Each row is a point on a landscape with many valleys, with its height.
A ball rolls from a point to whichever of its 2 nearest points has the largest drop for the distance, and stops where none of them is lower. Distance is the straight distance between rows; heights are no part of it.
<154> height 322: [147 144 105 139 177 129 117  68 159  43 160 101  75  94 123 106  74 109
 130 113 128 161 150 126 127 112 165  62  83 152 135 113 182 156 135 129
 130 152 133  91 163 122  85]
<423> height 587: [ 90 113 184  57 159 206  96 154 102 153 120 178 130 135 116 144 119 135
  82 129 166 113  78  71 153 148 141 101 156 130 106 122 162  77 157 176
 157 178 149 124 138 194 122]
<1336> height 154: [131 145 124 179 153 112 159 154 191 136 117 104 185 152 163 141 108 160
 167 137 128 139 125 130 143 142 112  99 148 100 142  99 108 190 139  92
 109  65 117 127 154 137 121]
<606> height 229: [142  91  83 166  85  90 148 101 105 103 124  94  96  51 108  93 144 137
 158  94  63 143 167 153 126 120 130 135 111 156  99 160 142  66  69 121
 127 128 151 159 120  90 143]
<1283> height 246: [161 121 153 191  92 119 159 111 135 102 118 100 133 141 111  99 133 152
 133 124 101 160 183 136 148 158 132 121 118 122 120 147 176 118 100 138
  93  61 132 156 107 120 154]
<1220> height 292: [139 144 144 103 100 110 165 132 107 122  91 121 106 198 145 141  86 137
 101 165 157 139 156  99 142 138 124  96 146 170 146 162 132 157 193 132
 118  94 132 104 108 184 163]
<1326> height 359: [133 105  90 109 137 127 153 131 105  91 102 114 124 124 124  73 137 184
  62 124 118 141 189 171 113 143  74 157 124 163 114 172  90  96  64 107
 148 112 166  71 142 123 181]
<926> height 546: [135 109 176  82 150 141  93 164  92 152 138 185 130 148  45 142 127 100
  94 158 156  80  61 127 145 136 117 136 141 105 100 162 122  90 125 143
 143 172 184 185 121 170 122]
<349> height 619: [113 112 193 115 144 134  94 143 173 131 183 174 140 123  80 155 139 108
 135 101 101 108  94 130 166 120 125 136 144  74 109 110 155 123 112 143
  99 152 158 153 121 107 124]
<1120> height 282: [168 174 101 223  94 159 138  83 138 126  93  36 184 113 138 123 178 147
 154  94  79 189 128 181  99 137 104  87 150 137 139 105 174 150 119 121
 148  48 112 174 141 113 149]
<71> height 555: [121 112 188 111  98 137  78 148 108 126 165 162 115 185  86 157 146  97
 116 113 132 129 118 101 146 139 148 134 154  96 122 123 165  98 167 182
 117 156 172 154 114 155 141]
<72> height 251: [ 97 114 127 165  92  69 151 132 123 186 123 105 171 161 158 134 131 142
 171 117 129 134 181 103 132 127 150 147 140 111 185 117 102 122 170  96
 126  83  88 120 146 102  83]
<127> height 250: [141 155 147 168 138 108 164 144 133 156 112 132 193 194 145 106 125 165
 148 122 128 142 132 150 138 167 104 119 161 148 156 123  99 179 104  72
 112 121 118 139 134 150 136]
<376> height 770: [ 79  83 175  84 167 156 125 141 165 188 132 172 126 119 124 121 112 121
 109 114 116  90  73  86 172 133 146 102 149 102 146 104 128 105 139 124
 156 151 134 106 173 150  86]
<1089> height 174: [125 110 135 141 116  81  94 156 136 144 175 151 153 139 109 145 139 140
 158  69  79 130 170 106 135 108 146 155 150  76 118  87 144  85 145 122
 100 143 147 136 126 108 108]
<1239> height 366: [124 126 106 155  99  50 110 150 162 134 132  99 132 144 142 137 141 132
 190 113 103 101 148 130 113  95 143 151 162 128 124 121  94 132 150  73
 114 143 126 126 139 144 128]
<1509> height 578: [131 141  69 129 143 118 147 147 117 100 130 130 115  89  91 124 133 132
 124 113 125 103 119 165 108 100  89 179 114 119  59 145  47 102  40  81
 145 162 156 150 128 118 137]
<397> height 553: [108 100 143  77 135 163 111 166  95 161 133 175 126 152  99 122  87 122
  75 108 143 110 122  75 139 135 129 112 143 104  88 135 119  63 159 137
 160 177 177 135 129 190 116]
<91> height 494: [105 133 168 100 125 112  77 180 120 136 145 131 159 143 158 211 135 107
 128 169 144 103  76 102 109 130 157 181 166 117 125  89 134 133 162 142
 144 183 154 114 137 180 106]
<927> height 409: [137 155 138 123 118  68  91 155 116 158 128 136 132 161 115 184 141 110
 178 139 120  79 124 146 115 104 139 187 162 127 108 126 103 132 144  86
 115 170 160 143 120 154 132]
<395> height 522: [116 121 178 120  96 129  60  92 156 103 172 123 100 163  87 135 153  75
 146 123 114 121 108 129 139 117 148 116 138 122 138 124 167 127 188 163
 126 170 147 148 126 156 143]
<994> height 279: [133 146  63 163 129 112 165 125 151 123 101  72 147 143 202 156 101 142
 159 131 136 154 165  96 101 103 136  86 122 116 153  77 119 174 182 126
 131  60  84  97 154 129 105]
<1252> height 284: [115 126 115 107 105 160 145  76 112 144 120 116  78 142 165 115  96  74
 121 103 151 127 154 105 132 119 155  80  81 128 151 122 156 119 160 151
 130 140  81 125 132 119 102]
<1380> height 264: [122 148 119 152  93  86 135 134  98 200 117 131 149 167 161 158 136 115
 164 103 123 113 164 112 116 128 144 171 143 109 140 127 120 104 129 104
 111 131  94 149 116 112 109]
<1158> height 402: [142 112  94 133 153 108 165 116 131  62 110 105 107  96 144  77 125 199
  91 129  98 172 178 170 112 140 104 131 121 154 139 137 111 128  74 138
 138  77 161  59 146  82 168]
<834> height 317: [177 164 121 201 118  85 131 158 128 125  97 108 186 196 133 100 135 183
 162 106 101 149 162 127 119 154 121 145 169 156 109 117 116 140 100  73
 125 113 147 145 141 169 138]
<1431> height 441: [131 111 115 134 131 182 125 114 109  79 121 121  81 103 101  86 142 108
  81 153 145 144 162 140 114 152 104 160  79 135 125 159 140 117 100 183
 131 123  93 115 105  83 170]
<1270> height 466: [155 140 120 127 137 161 118 119 150  40 144  86 105 124 143 127 108 109
 124 153 152 149 143 116 120 126 131  99  96 151  99 130 165 183 135 153
 122 137 113 115 104 166 142]
<137> height 426: [115 132 152 102 151 151  91 164 146  61 145 130 112 115  62 136 141  98
 117 174 160  79  68 132 124 127 120 147 123 119  90 164 108 146 105 138
 167 169 139 136 103 139 152]
<69> height 684: [133 138 164 153 179 143 146 175 140 164 159 169 186 110 154 180 113 131
 153 144 131 120 113 136 144 141 118 148 126  88 111  97 160 169  67 125
  76 133 106 169 109 121 105]
<1130> height 608: [ 94 128 142  98 118 151  86  49 168 137 137 126 102 135 114  93 156  64
 148 148 130  66  46 152 137 100 145  93 113 125 142 148 120 134 189 124
 166 162 106 121 158 131 105]
<1056> height 343: [109 133 100  89 135 193 125  71 106 125 133 154  82 102 143  76  97  95
 108  84 144 118 118 106 128 114 159  57  64 114 122 123 136  93 137 148
 150 158 112 121 148 122  86]
<828> height 440: [131 155 166 137 116 114 102 189  86 127 104 131 172 175 149 196 130 152
 139 193 201 150  90 124 130 179 111 137 168 146 130 110 137 185 165 149
  98  99 138 162 108 200 138]
<1070> height 369: [147 128 145 131 123 130 124 163 141  64 156 121 120 122  90 136 137 115
 124 138 137 119 137 139 128 133 122 152 117 112  73 148 128 141  82 134
 113 142 137 144  94 130 153]
<641> height 593: [102 127 102 101 103 131  73 107 125 148 151 134 108 135 134 138 155  86
 150  71  97 113 129 105 104  84 157 144 138  93 112  90 130  91 172 140
 145 190 127 125 131 124  97]
<1035> height 433: [168 156 167 135  94 144 156 133  86 136 104 124 162 195 124 112 162 156
  90 137 176 157 152 154 133 181  96 132 151 166 136 167 128 140 110 126
 107  99 118 144  95 146 176]
<1102> height 274: [168 121  73 185  81 115 140 105  93  92 112  83 129  66 132 122 184 162
 166  91  60 155 150 168  83 125 106 150 137 173  96 148 171 109  42 117
 131 133 147 141 123 102 154]
<1011> height 242: [144 132 100 132 167  96 185 158 189 102 113 125 141 120 166 136  76 186
 135 134 131 140 140 117 143 118 130  76 134 129 129 112 110 190 127 100
 114  67 128  91 153 124 116]
<1022> height 223: [136 125  82 165  95 107 172  82 146 135 106  53 111 127 175 131 130 126
 182 102 126 161 153 139 109 109 144  86 133 146 180 109 126 164 143 117
 124  84  90 129 150 113 127]
<241> height 240: [139 142 126 150 139 129 152 137 191  92 133  91 150 140 145 132 135 142
 141 136 135 143 107 153 121 137 110 120 137 116 139 136 108 191 100 103
 109  96 117 120 115 122 164]
<488> height 193: [109 138 116 207  85  65 124 105 146 158 105  57 193 152 134 137 158 149
 187 133  98 143 179 103 108 112 144 136 149 119 175 100 114 135 200 107
 141  45  92 126 149 119  96]
<253> height 589: [107 110 201 115 144 114  78 165 122 167 173 189 153 162  84 183 147 110
 128 136  99 119  85 111 154 143 131 168 184 100 139  96 150 114 153 150
 108 169 193 141 136 153 119]
<259> height 643: [135 150  93 109 149 133 132 146  88 195 126 176 124  91 124 148 107 105
 142  86 128  79 106 137 117  88 117 158  99  89  78 112  79  91  70  94
 118 163 145 170 124 122  85]
<1267> height 319: [128 101 105 140  90  83 142 109 163 115 113  86  82 119 114  95 132 116
 162 112 104 117 150 151 134 104 153 109 130 145 145 153 111 126 134  91
 129 125 128 134 135 121 142]
<777> height 579: [112 112 105 109 136 116 173 150 144 157 111 142 117 117 159 109  98 129
 125 116 145 107 121 126 147 132 130 108 110 122 137 146  76 129  93  85
 117 130 119 125 138 109 124]
<973> height 372: [182 155 127 148  77 135 142 126  95  99  91  76 130 175 145 127 149 149
 120 140 148 175 169 125 113 161 113 112 142 167 108 138 157 157 151 143
 117  86 120 138 107 193 173]
<1127> height 370: [129 133 152  63 126 158 149 129 115 105  91 143 104 159 125 138 105 119
  79 190 190 121 107 110 157 138 117  92 126 183 141 192 135 158 170 150
 133 120 117 111  95 158 171]
<446> height 611: [114 133  77 105 112 119  89 102 101 174 145 150  95  88 159 151 148  99
 180  46  98 112 126 117  99  62 150 141 117 101 104  77 114  65 130 128
 112 151 112 162 131  72  83]
<1193> height 391: [135 154 139 139 138 125 123 181  88 163 138 141 194 153 189 201 126 131
 139 136 143 127 144  85 106 128 144 177 132  78 113  79 152 132 136 138
 107 145 100 132 106 135  93]
<408> height 506: [151 113 146  79 137 158 133 178  83  89 118 184 149  99 109 128 147 142
  72 170 198 146 149 123 158 164  79 157 119 175  76 177 129 135 117 158
 111 126 128 124  71 160 161]
<14> height 630: [103 114 110  89 152 105 162 120 182 114 129 142  73  96 141 123  78 134
 131 130 139 112 119 127 147  94 180  54 107 135 156 131 102 169 136 129
 155 103 122 100 165  82  79]
<1231> height 453: [147  94 101 124 112 145 122  53 105 115 108 108  61 104  66  46 108  83
  98 116 108 121 139 137 128 117 146 105  71 135 133 175 142  69 140 133
 157 149 134 145 128 126 116]
<547> height 500: [ 93 132  96 116 188 212 118 180 122  94 124 165 100  59 129 108 119 136
  89 150 172 118  88 118 107 133  65 171 102 136 100 126  82 137  80 161
 156 133  86  84 128  82 171]
<1215> height 266: [161 167 156 153 103  95 106 169  44 164 110 155 150 206 112 168 135 136
 152 145 163 129 158 135 118 164 142 177 162 149 126 147 135 117 125 126
 100 134 163 179  96 164 134]
<312> height 516: [145 166 136 128 139 156 157 137  88 177 125 153 188 153 152 104 154 157
  78 105 157 142 119 190 113 169  84 151 120 153 167 134  97 146  52  97
 120 139  85 133 118  84 158]
<65> height 332: [163 150  99 159  99 104 152 143 110 148 108 117 146 157 149 125 139 152
 153  88 121 129 167 140 116 142 122 155 147 146 104 141 114 116  66  93
 108 135 122 147 124 133 143]
<1178> height 746: [127 132 125 115 167 149 181 117 162  89 129 147 126  90 156 121  77 161
  92 146 138 161 141 123 156 131 115 100  95 127 135 136 143 161 107 158
  97  59 110 100 105  67 137]
<1218> height 405: [128 101 153 119 155 108 168 171 110 143 138 187 141 149 119 104  64 153
  90 142 120 124 171 101 180 161 112 109 117 140 113 154 128 108 117  94
 101 123 152 125 117 162 129]
<709> height 482: [143 101  96 123  89 123 111 103 104 116 135 101  72 130 107  99 114  83
 128  95 103 122 168 115 120 113 152 116 110 136  98 144 149  74 137 125
 145 168 136 148 122 162 124]
<329> height 312: [183 135  97 215 105 143 157  66 126  99  97  28 129  81 125 111 146 134
 136 125  82 210 139 168 102 148 101  97 116 153 171 129 200 172 124 121
 132  83 128 133 133 116 142]
<862> height 662: [105 109 103 114 161 136 148 139 129 126 128 158 116  67  88  65  84 134
  94 126 131 103  90 132 137 120 103 138  69  90 111 154  48  72  83 127
 154 126 143 132 133  90 114]
<510> height 333: [124 137  88 158 116 119 132 145 126 126 139  92 175 145 211 172 124 122
 152 119 127 143 156  70  92 103 149 136 114  81 127  76 143 128 162 139
 122 108  77 113 121 123  95]
<937> height 561: [ 74 144 165  89 147 201  78 119 159 122 158 136 131 120 161 162 149 102
 136 138 144  93  60  97 131 137 167  95 157 120 117  95 166 138 158 168
 179 189 123  91 165 178 118]
<432> height 142: [162 148 142 125 109 109 118 140  80 183 108 158 122 170  76 145 143 101
 131 133 147  93 142 157 128 139 127 167 135 129 109 177 110  96 102 107
 107 150 155 188 100 137 148]
<1404> height 763: [134 141 120 109 168 180 155 124 126  91 121 156 143  96 164 114 120 184
  67 133 144 191 149 152 130 139  71 151 112 145 139 136 133 175 116 161
 114  52  92  59 111  77 182]
<400> height 625: [101 114 166 107 125 132 114 109 167 161 129 151 119 134 103 125 144  79
 130 146 134  69  59 142 154 111 127 135 121  94 138 157 110 124 135 120
 129 143 113 152 127 103 126]
<580> height 390: [120 129 121 100 145 176 158 136 120 130 101 143 116 127 124  98 128 133
  65 151 162 128 122 137 134 154  88 144  95 134 154 166  99 133 102 144
 127 109  88  97 109  75 183]
<1495> height 680: [107  96 133  79 176 130 166 146 146 128 125 182 108  80  92  84  59 152
  67 129 123 101 118 107 175 129 120  90  84 120 120 154  98  95 101 117
 143 112 154 108 135 107 105]
<1230> height 363: [125 138 164 129 117  95  90 204  40 143 131 164 159 179 128 199 119 142
 121 182 182 136 116 118 118 171 145 166 160 133 136 120 146 122 160 144
  99 140 162 163 103 186 116]
<823> height 227: [173 138 104 183 111 132 179  88 112 110 110  67 169  93 192  88 164 193
 129  81  95 202 140 175 101 140 122  89 133 165 156 114 140 116  79 129
 159  40 133 126 157  68 142]
<1432> height 671: [ 97 123 138 129 124  67  91 140 153 187 176 152 191 125 148 177 175 125
 153 132  84 109 123 128 123  92 138 193 162 106 147  67 118 123 182  96
 114 146 129 102 142  89  70]
<372> height 425: [152 127  84 143 149 150 126  43  93  92  96  78  47  80 109  71 107  81
 108 126 138 155 130 134 114 118 142 105  65 172 148 160 153 104 114 108
 147 167 118 106 155 110 100]
<1262> height 503: [123 103 171  87 150 128 112 191  88 128 123 167 127 150  86 145 108 119
  90 197 182 105  76 115 159 162 115 117 146 158 118 180 126 118 127 127
 126 157 161 163 107 187 148]
<568> height 650: [139 110  72 112 127  84 183 135 142 119 121 118  79  97 179 124  82 152
 158 108 136 149 174 116 131  95 173  66 109 150 147 114  94 144 132 128
 134  87 123 107 170  84  90]
<250> height 316: [140 101  88 155  99 134 137 120  85  91 106  93 116  94 113  89 179 165
  99 110  94 146 175 179  89 144  84 178 128 154 106 162 128  83  36 130
 154 128 154 105 133 105 180]
<1442> height 588: [100 150 160  92 135 178  84  84 151  98 150 112 104 138 137 137 134  69
 142 170 164  88  65 129 131 134 159  80 110 140 136 145 156 163 168 149
 171 181 107 115 145 161 126]
<679> height 439: [141 119 167 101 136 140 129 184 123  82 140 149 137 137 122 145 103 136
 104 166 167 128 124 104 158 152 115 119 129 143  82 150 143 146 125 133
 108 131 139 131  93 175 149]
<1242> height 723: [102 102 173 128 186 119 166 152 180 144 133 144 148 129 115 131 103 139
 120 178 129 110  80 128 171 158 105 113 135 125 179 152 116 180  93  88
 121 112 117 121 116 117 140]
<967> height 688: [125 116  90 113 131 119 178 121 111 134 108 140 103  79 156  76 112 154
  96 113 133 149 167 135 145 142 114 118  68 140 131 153  78  75  60 142
 116  94 145 116 133  66 139]
<721> height 693: [105  98 132 154  97  66  97 104 197 128 164  79 117 127 127 132 130 123
 182 125  97 127 158 132 131  84 153 111 136 128 174  98 132 156 221 120
 132  92 120 110 162 127  97]
<812> height 822: [138 140 169 127 182 141 147 185 132 139 117 136 192 140 153 164 121 169
 130 195 152 148  77 132 145 170  85 118 162 157 129 117 134 213 109 102
 110 124 111 143 103 198 150]
<1421> height 490: [153 145 149 136  88 109  72 116 136  95 146  91  98 146 112 164 155  80
 169 143 133 114 125 149 109 108 149 147 134 132 107 129 158 150 153 150
 115 161 130 168  99 161 146]
<1081> height 607: [108 118 132  98 135 125 144 134 175 100 126 124  91 138 139 126  91 108
 123 140 136  93 111 107 144 114 149  87 119 133 130 144 117 160 142 109
 146 133 126  96 134 143 128]
<389> height 243: [149 140 116 121 120 142 130 127 104 168  93 145 121 133  75  99 155 106
  97 140 149  95 114 162 111 133 103 176 104 108 128 184  84  96  84 126
 125 141 118 166 102  91 161]
<1194> height 641: [135 172 167 202 108  47  85 134 110 155 128 120 190 193 113 161 161 148
 177 143  91 127 158 113 111 124 147 189 164 117 141 112 138 115 174 105
 106  99 143 155 111 140 112]
<1084> height 573: [144 122 144  96 133 118  91 128 103 166 141 177 123 149  31 131 126 109
 120 105 112  76  98 146 135  92 108 155 147  90  79 143 101  72 146 115
 136 169 203 180 116 157 117]
<713> height 627: [140 131  73 116 102 117 123 110  93 173 125 146  93  86 133 121 123 103
 148  63 115 107 132 131 111  89 134 142  93 107  82 129  94  50  78 125
 118 133 124 179 121  96 103]
<386> height 449: [115 134 166 112 135 148 150 178  96 165 116 145 164 149 192 179 100 131
 116 156 174 133 126  85 145 143 123 139 137 123 120 117 148 142 154 138
 101 137  84 129 108 168 125]
<1467> height 504: [108 114 212 107 151 135  97 181 125 128 143 135 148 141 138 200 116 133
 120 205 188 124  51 101 163 164 122 125 167 149 139 118 174 160 149 162
 117 111 131 152 113 197 129]
<416> height 618: [133 143 200 172 135  75  93 164 125 148 168 159 171 184 107 176 133 124
 165 161 110 121 113 132 141 143 132 165 165  95 132 114 147 147 151 123
  89 120 165 161 118 161 126]
<93> height 162: [159 132  77 190  98  96 156  99 154 120 118  56 142  88 172 117 173 165
 202  81  98 174 121 175  94 100 133  97 161 163 154 111 116 138 107  97
 125  90 114 152 147  85 146]
<53> height 620: [ 92 137 155  58 155 204 123 116 123 125 127 178 105 124 143 128  92 132
  88 112 144 109 117  73 155 123 156  62 123 135 113 122 176 111 172 164
 157 162 120  83 136 166 116]
<114> height 479: [162 156 133 143 108 160 168 113 106 127 113 103 164 148 163 104 162 164
  92 103 150 168 150 168 114 159  95 136 127 144 136 131 132 142  78 124
 112  83  90 123 111 100 168]
<231> height 558: [143 144  71 120 134 156 136 154 102  85 126 116 113  97 125 129 175 128
  99 117 150 130 128 167  71 118  84 181 122 140  81 134  70 133  39 117
 144 157 124 112 123 106 163]
<119> height 166: [162  99 101 201  86  83 145 114 136 104 127  86 125  88 130 105 132 160
 185  94  66 159 175 134 136 128 148 110 127 135 113 129 177  98 109 129
 109  86 134 161 126 110 129]
<1212> height 648: [ 81 129 155  88 135 195  92  84 144 130 139 167 104 166  97 110 139 109
 121 118 125 118 110  80 153 157 158  65 146 116 156 120 168 119 193 181
 167 180 163  90 158 166 123]
<164> height 704: [ 78  87 132 107  83  96  96  90 163 163 147 116  94 149 120 113 141  92
 148 115 108 108 143 122 139  93 165 117 135 130 178 114 116 127 229 119
 159 128 115 100 170 119  83]
<75> height 529: [ 71 130 166  81 137 172  86 150 136 131 139 133 168 132 169 189 157 125
  95 148 138 128  75  65 111 141 172 154 171 121 138  78 150 110 172 175
 172 197 143  80 153 177 105]
<770> height 417: [161 132  99 120 139 125 165  87 141  52  98  99  89 125 127 100 108 158
  77 157 111 172 174 150 113 128 110 110 110 170 129 149 153 174 115 145
 123  91 134  72 117 126 157]
<701> height 669: [132 109  59  95 123 116 172 109 114 131 109 131  63  73 169  83  96 124
 126  97 138 137 157 115 123 104 151  74  75 153 120 138  70  86  97 128
 144 109 140 126 154  93 101]
<855> height 385: [144 146 100 158 106 114 156 113 117 145 117 121 128  96 148 118 157 140
 148  89 120 145 142 163 120 129 127 153 113 127 129 141 109  99  45 122
  96 114 110 166 115  56 150]
<479> height 756: [ 65  89 172 104 145 149 124 128 203 166 165 154 138 118 142 150 124 124
 127 114 111 115  99  87 167 126 160 102 159 110 176  83 151 147 177 149
 158 115 130  74 191 113  76]
<702> height 323: [143 139 136 125 150 174 118 178  94 155 109 166 126 129  76 106 165 124
  79 150 173 114 123 161 109 178  66 201 120 119 142 150  98 131  91 167
 135 129  90 129 114  75 193]
<1058> height 658: [114 147 155 142  84  38  82 119 132 161 163 113 189 162 136 179 189 122
 141 161  92 117 132 116 103  99 140 198 159 119 157 103 115 113 207 105
 123 127 143 112 115 124  93]
<331> height 241: [135 163 122 221  89 102 136  95 163 156  86  53 188 152 132 124 161 156
 194  97  99 154 148 152 120 126 118 105 176 130 155  99 126 152 157 103
 129  44 107 163 155 122 135]
<1040> height 452: [131 148 159 112 156 102  97 181  85 177 125 159 155 145 136 220 128 107
 167 184 140  82  91 152 116 139 149 196 161 136 132  99 123 159 128 108
 120 179 168 148 128 176 114]
<854> height 803: [110 103 180 103 197 133 146 176 122 183 120 155 149 127 139 164 114 124
 123 205 134 102  70 129 153 156 113 132 150 156 143 123 129 160  86 102
 124 171 101 158 115 189 135]
<298> height 324: [153 138 122 109 152 110 186 147 141 107 102 157 144 143 150 117  79 186
  97 145 127 149 163 115 163 139 104 105 129 157 109 148 125 168 125  97
  95  83 136  85 120 151 148]
<1265> height 273: [147 117  97 150  82 117 167  69 134 127  95  50  93 123 132 102 158 112
 135 108 115 152 133 173 103 120 130 105 133 167 188 151 130 150 122 101
 138 123 100 126 131 108 165]
<391> height 532: [125 130  92 130 151 183 116 166 105  98 144 138 104  90 157 107 156 143
  94 112 155 148 121 175  70 144  67 183 124 131 123 102  83 132  64 152
 143 119  94  85 145  61 191]
<148> height 609: [117  98 112 101 115 147  93  62 144 134 140 143  95 112  65  51 133 111
 137  77 106  93  94 142 132  83 134  92 113  96 113 137 101  73 166 135
 154 159 147 150 135 128  92]
<722> height 661: [137 155 118 135 163 118 133 163 107 177 144 173 150 109 150 184 122 116
 177 108 120  90 123 145 125 104 134 172 122  99 104  91 118 141  70  93
  86 164 130 158 127 109 105]
<962> height 592: [138 112 113 107 115 133 106 105 122 117 133 138 104 121  41  84 122 100
 107 110 121  82 103 143 120  91 115 141 108  95  72 173  89  67 125 120
 160 158 159 171 115 148 125]
<1284> height 293: [172 152  88 146 157 110 141  84 151  69 117  95  88 126 152 134  60 134
 117 140 120 176 180 106 120 104 140  67  96 152 121  98 191 182 167 152
 117 103 107  96 144 154  93]
<508> height 785: [ 83  82 176 106 187 118 143 162 159 195 137 143 143 123 164 159 101 112
 124 170 118  93  77  99 156 139 141 134 159 132 156  92 127 139 130  97
 147 154 102 107 163 178  92]
<264> height 484: [151 124 123 115 155 185 118 101 111  30 132 121  87  97 109  95 125 115
  82 172 167 166 175 130 124 145 107 135  80 173 103 158 177 164 129 182
 129 132 104  87  91 131 150]
<830> height 205: [133 142 100  97 109 123 170  91 113 121  90 118  78 161 167 132  74 113
 103 135 144 139 182 100 127 113 142  82 110 164 141 136 150 156 181 143
 127 121  94  91 120 152 125]
<1241> height 328: [152 139 143 190 120 129 141 142 129 125 131 120 169 162 146 130 103 151
 141 116 112 165 192  98 152 155 135 111 116  79 102  96 179 114 147 147
  89  43 108 158 118 127 122]
<903> height 66: [147 111 124 159  91  82  94 120 134 111 162 111 111 109  96 134 141 127
 174  76  64 126 170 138 125  93 144 140 143 114  97 108 180  82 132 128
  98 136 135 163 109 118 133]
<156> height 702: [111 108 152  88 194 125 175 153 149 139 107 179 119 109  96 107  71 158
  68 177 127 108 106 109 178 148  98 108 111 149 159 173 116 146 102 100
 129 107 123  98 111 109 144]
<1202> height 683: [ 91  97 123 140  97  82  95 125 183 145 185 103 180 123 149 153 173 131
 153 121  96 139 145 111 119  83 152 151 140  99 169  74 120 132 211 124
 134 106 113  93 156  93  70]
<390> height 549: [125 133  93 120 150 121 176 148 114 182 115 155 160 121 156  83 119 156
 102 109 136 131 126 169 130 160  98 124 111 152 156 142  55 129  48  70
 123 151 123 135 136 101 140]
<1183> height 401: [142 150 162 147 122 138 150 164  85 141 115 146 179 173 164 147  99 155
 118 150 152 164 173  78 159 160 114 127 126 116 104 114 161 136 171 142
  84  74 100 141  98 163 132]
<974> height 275: [155 113 113 202 102 124 164  94 130  92 113  69 133  74 134  81 158 174
 133 116  74 194 151 181 112 152 121 127 128 143 166 139 158 125  88 143
 137  71 146 125 125  63 168]
<723> height 518: [144 116 126 102  98 123 112 162  82 135 145 147 110 158 108 134 104 106
 100 106 138 113 172 102 129 134 132 143 127 112  67 147 127  65 127 131
 134 161 157 155 110 170 133]
<662> height 742: [ 93 100 153 134 122 120 154 127 170 154 158 128 144 135 163 147  97 120
 149 109 128 134 146 103 157 120 154  99 127  81 171  90 145 143 177 150
 120  74 108 115 153  94  81]
<733> height 554: [ 88 164 125  84 121 171  49  94 128 147 128 168 134 131  85 157 190 119
 150 121 104  98  79 105 108 108 142 174 186 113  97  86 115 103 193 175
 164 219 203 105 141 157 112]
<984> height 528: [ 94 146 148  79 125 129  48 154 113 123 143 160 164 133 100 211 176 125
 115 145 120 120  73 100 102 125 159 203 182 124 131  79 124 107 171 165
 152 208 228 107 141 168 111]
<138> height 305: [146 126 113 153 120 134 136 131 156  57 130  83 110 120 104  98 155 134
 117 138 118 146 133 167  96 137 113 154 130 135 126 151 111 156  87 120
 130 123 124 110 112 113 190]
<1071> height 707: [120 132 169 154 129 131 151 130 155 150 153 144 154 125 135 144 121 119
 142 120 135 131 124 148 159 143 127 135 113  79 139 129 140 137  89 135
  76  94  99 172 106  74 128]
<1113> height 392: [133 135  85 123 165 153 115  42 100  82 144 119  57  55 123  63 106  96
 146  92 134 156 115 129 113 104 163  65  62 142 135 120 119  85 120 113
 156 164 134 122 170  97  71]
<74> height 421: [166 134 106 158  98 108 131 139 138  82 123  73 117 155 153 130 116 131
 152 134 116 142 168 104 112 128 139 118 122 133 106 117 151 151 149 131
 117 114 122 125 122 181 148]
<989> height 715: [ 77  92 145  95  91 101 101 127 142 191 142 141 141 162 129 133 154  91
 106 140 116 105 114  93 129 117 160 152 154 112 175 124  91 104 219 110
 173 149 140  83 158 139  82]
<1491> height 424: [159 157 101 174  95 137 136  93 128 128 124  87 121 110 152 157 175 111
 179  99 120 149 135 165  91 103 128 145 131 129 125 123 155 145  81 135
  90 111  87 175 103  85 148]
<396> height 375: [127 141  89 109 177 129 138  81 152  28 128 126  64  96 114  96  74 134
  86 157 121 144 150 133 119 115 135  90  86 166 116 147 144 165 111 142
 147 133 129  67 131 107 121]
<963> height 726: [121 105 145 133 137 117 165 121 173 120 159 137 122 100 144 115  93 132
 139 101 126 144 145 126 169 131 152  87  94  90 152 121 141 124 116 154
  97  73 122 146 125  62 111]
<1061> height 644: [110  97 148 110 166 126 132 139 145 174 119 173 134 106  67  81 108 113
 102 147 121  77  67 138 155 132 104 135  93  87 152 169  76 100 103 106
 134 135 129 154 125  98 119]
<1213> height 457: [143 143 105 146 102 135  92  70 120 118 131  81  77 105 128 143 163  59
 170 114 126 128 117 155  97  84 142 136 109 147 119 126 163 133 122 124
 109 180  87 167 110 115 125]
<1082> height 574: [ 96 150  91 106 117 176  52  48 125 156 136 153 112 129  91  92 178 114
 170  83  99 109  98 120 101  90 128 125 158 103  98  90 117  93 193 155
 156 219 155 114 145 153  87]
<161> height 626: [ 92 116 132  87 136 193 104  53 161 153 130 176 108 128  72  59 142 127
 137  95 112  86  79 111 149 123 148  54 128  91 153 135 125 106 177 162
 172 157 156 104 169 142  90]
<766> height 467: [104 137 116 113 177 190 109 174 153  80 125 124 106  97 107 124 144 114
 109 171 169  98  56 130  99 132  97 161 131 123 119 150  88 173  96 137
 174 158  88  95 116  98 175]

Call two points neighbours if one is among the 2 nearest of the other. Go from one point of each pair to the other, from neighbour to neighbour, staying as low as possible. Name the highest point that can't be avoided.
<432> and <973> -> <264>
<1022> and <1336> -> <65>
<488> and <93> -> <329>

For each start below, name the point where the ball stops.
<1058> -> <1336>
<423> -> <830>
<701> -> <973>
<349> -> <1336>
